Each row is a point on a tangle of strands that fork and nearly touch. The rows are in no order.
Two points are linked if the straight distance between their rows is under 25.5.
poza: [  2 -19 -24  18 -16 -12   0   1  18  -8 -10 -12  -1]
rur: [ 12  -7  -8 -29  15   3 -16  -8  -8  -3 -19  22   4]
geg: [ -3  27  32   4   8  -2 -10  -9   0   5   4   4  17]
zamap: [ -4  24  20  -4  15   7 -11  -3  -9   9   5  12  -2]
Zakid: [ 0 22 33  5  4 -9 -8 -7  1  7  0  0 27]
nedon: [ -3  13  24  -9   7  -2  -7   2 -14  14  -1   8  23]
vevis: [ -6  15  20  -6   7   1  -2  10 -16  19   8   4   9]
napur: [  7 -15 -20 -13  -2   1   9   3   7 -11   0   3 -17]
Zutiz: [ 13   1  -6 -25  13   3  -6  -5  -1  -7  -7  15 -15]
lide: [  5  15  25   8  -1 -14 -10  -9   5   6  -5  -2  30]
feno: [ -8  16  18  14  -1   5   8  11 -13  16  18  -9  -3]
Suto: [  5 -11 -23  10  -6 -18 -16  -1  13   1 -22  -4   5]
tubu: [  0  18  10 -13  17  10 -10  -1 -12   5   3  15 -12]
mezit: [ -1   1  13  -6  -1  -7   2  12 -11  12   5   0  12]
Bidi: [  4  11   4 -19  17   8  -8  -2  -8   0  -1  15 -16]
lun: [  3 -27 -29  -3 -13  -9   4   9   9   2 -11  -2   3]
dape: [ -9   1 -19  -2   4  28  14   6 -12   7  17  -2 -34]
tilub: [ -8 -28 -21  -1 -17   3  22  10   4  -6   4 -11   3]
sobev: [  6  -2  -2  -1   2 -14 -21  -8   3   3 -20   7  22]
rapok: [-10 -23 -19  -1 -14  10  25   5   6 -15   7 -13  -8]
poz: [  1   5  18 -11   8  -2 -13  -4 -11   9 -11  13  33]
fop: [  6  -1  11   2  -7 -19  -5   2  -4  13  -6  -5  30]
momin: [-13   1 -13   3   2  25  13   8 -17  13  22  -4 -26]
fak: [  0  -7  -8  12  -7   6  16  -9  18 -27   8 -11 -26]
Gok: [  0  25  18   5   9   0  -7  -7   4  -6   8   6 -12]
nis: [  3  14  19  15  -3 -11  -1  -4  10  -6  10  -3   0]
Limaz: [-10  10   9   7   0   9   7  14 -16  16  18  -4  -9]
Mamus: [  2 -20 -24  12 -13  -3  10  -4  20 -19  -2 -10 -11]
Tudon: [  3  -4  10  -3  -6 -14  -1   8  -6  11  -1  -2  19]
Tevil: [  4   2   2  17  -4   0   7 -10  18 -25   9  -8 -25]
Roz: [  5 -10 -18 -13   2  14  16   2   5 -13   5   0 -29]
vedep: [ -5  32  26   5  12   5 -11  -8  -2   5   9   7  -1]
gur: [ 14  -6  -9 -29  14   2 -11  -6  -4  -5 -14  17  -8]
zerab: [  5 -21 -23  -6  -8  -8   4   5   8  -4  -5   1  -3]
lusid: [  6  -3 -10   7  -3 -18 -21  -7  10   0 -20   2  13]
vogam: [  1 -16 -25  17 -13 -16  -8   4  17   0 -18 -11   3]
Daf: [ -4 -31 -27   5 -19  -7  13  10   8   1  -6 -12   9]
diza: [ 12  -7  -8 -22  15   2 -21 -12  -8  -4 -24  22  14]
Mog: [ -5  18  25  18  -2  -1   8   8  -8  12  18 -12   2]
Lar: [  7   9  21   9  -5 -19  -7  -5   1  11  -7  -8  36]
Kif: [-14 -16  -9   1  -9  15  26  10  -3  -7  12 -11 -12]
todiz: [-15   3  -2  10  -3  20  13  13 -20  19  23  -9 -15]
defa: [  5  -1   7  -8   7  -7 -20  -8  -5   5 -18  13  30]
nabez: [-1 18 26 17 -3 -9  3  0  5  0 13 -7  4]
mabi: [ -4  -3 -18  -8   4  24  17   4  -3  -4  13  -2 -35]
fuz: [ 11  -6 -15 -10  14  -1 -30 -16   1  -4 -35  18  16]
Dop: [ -1 -17 -15  11 -11   4  18  -7  18 -26   4 -13 -19]
neven: [  4  14  14  10   1  -6  -2  -7  11 -12   8   0 -12]
zako: [-23 -15 -13   0  -9  24  30  10  -7  -6  15 -15 -13]

A fork is a point with three links, a tip a point with one. Leave the first point through the second and follow the links. Name the first fork or tip that comes.
nis / neven -> vedep
zerab / lun -> zako
Bidi / Zutiz -> fuz
lusid / Suto -> Tevil

Name the points in between on the shortest way along the links from the first point to the second, in order.
Gok / todiz -> neven, nis, nabez, Mog, feno, Limaz
poz / Lar -> nedon, vevis, mezit, Tudon, fop
zerab / mabi -> napur, Roz
diza / zamap -> rur, gur, Zutiz, Bidi, tubu
Suto / mezit -> lusid, sobev, defa, poz, nedon, vevis
lun / zako -> Daf, tilub, rapok, Kif
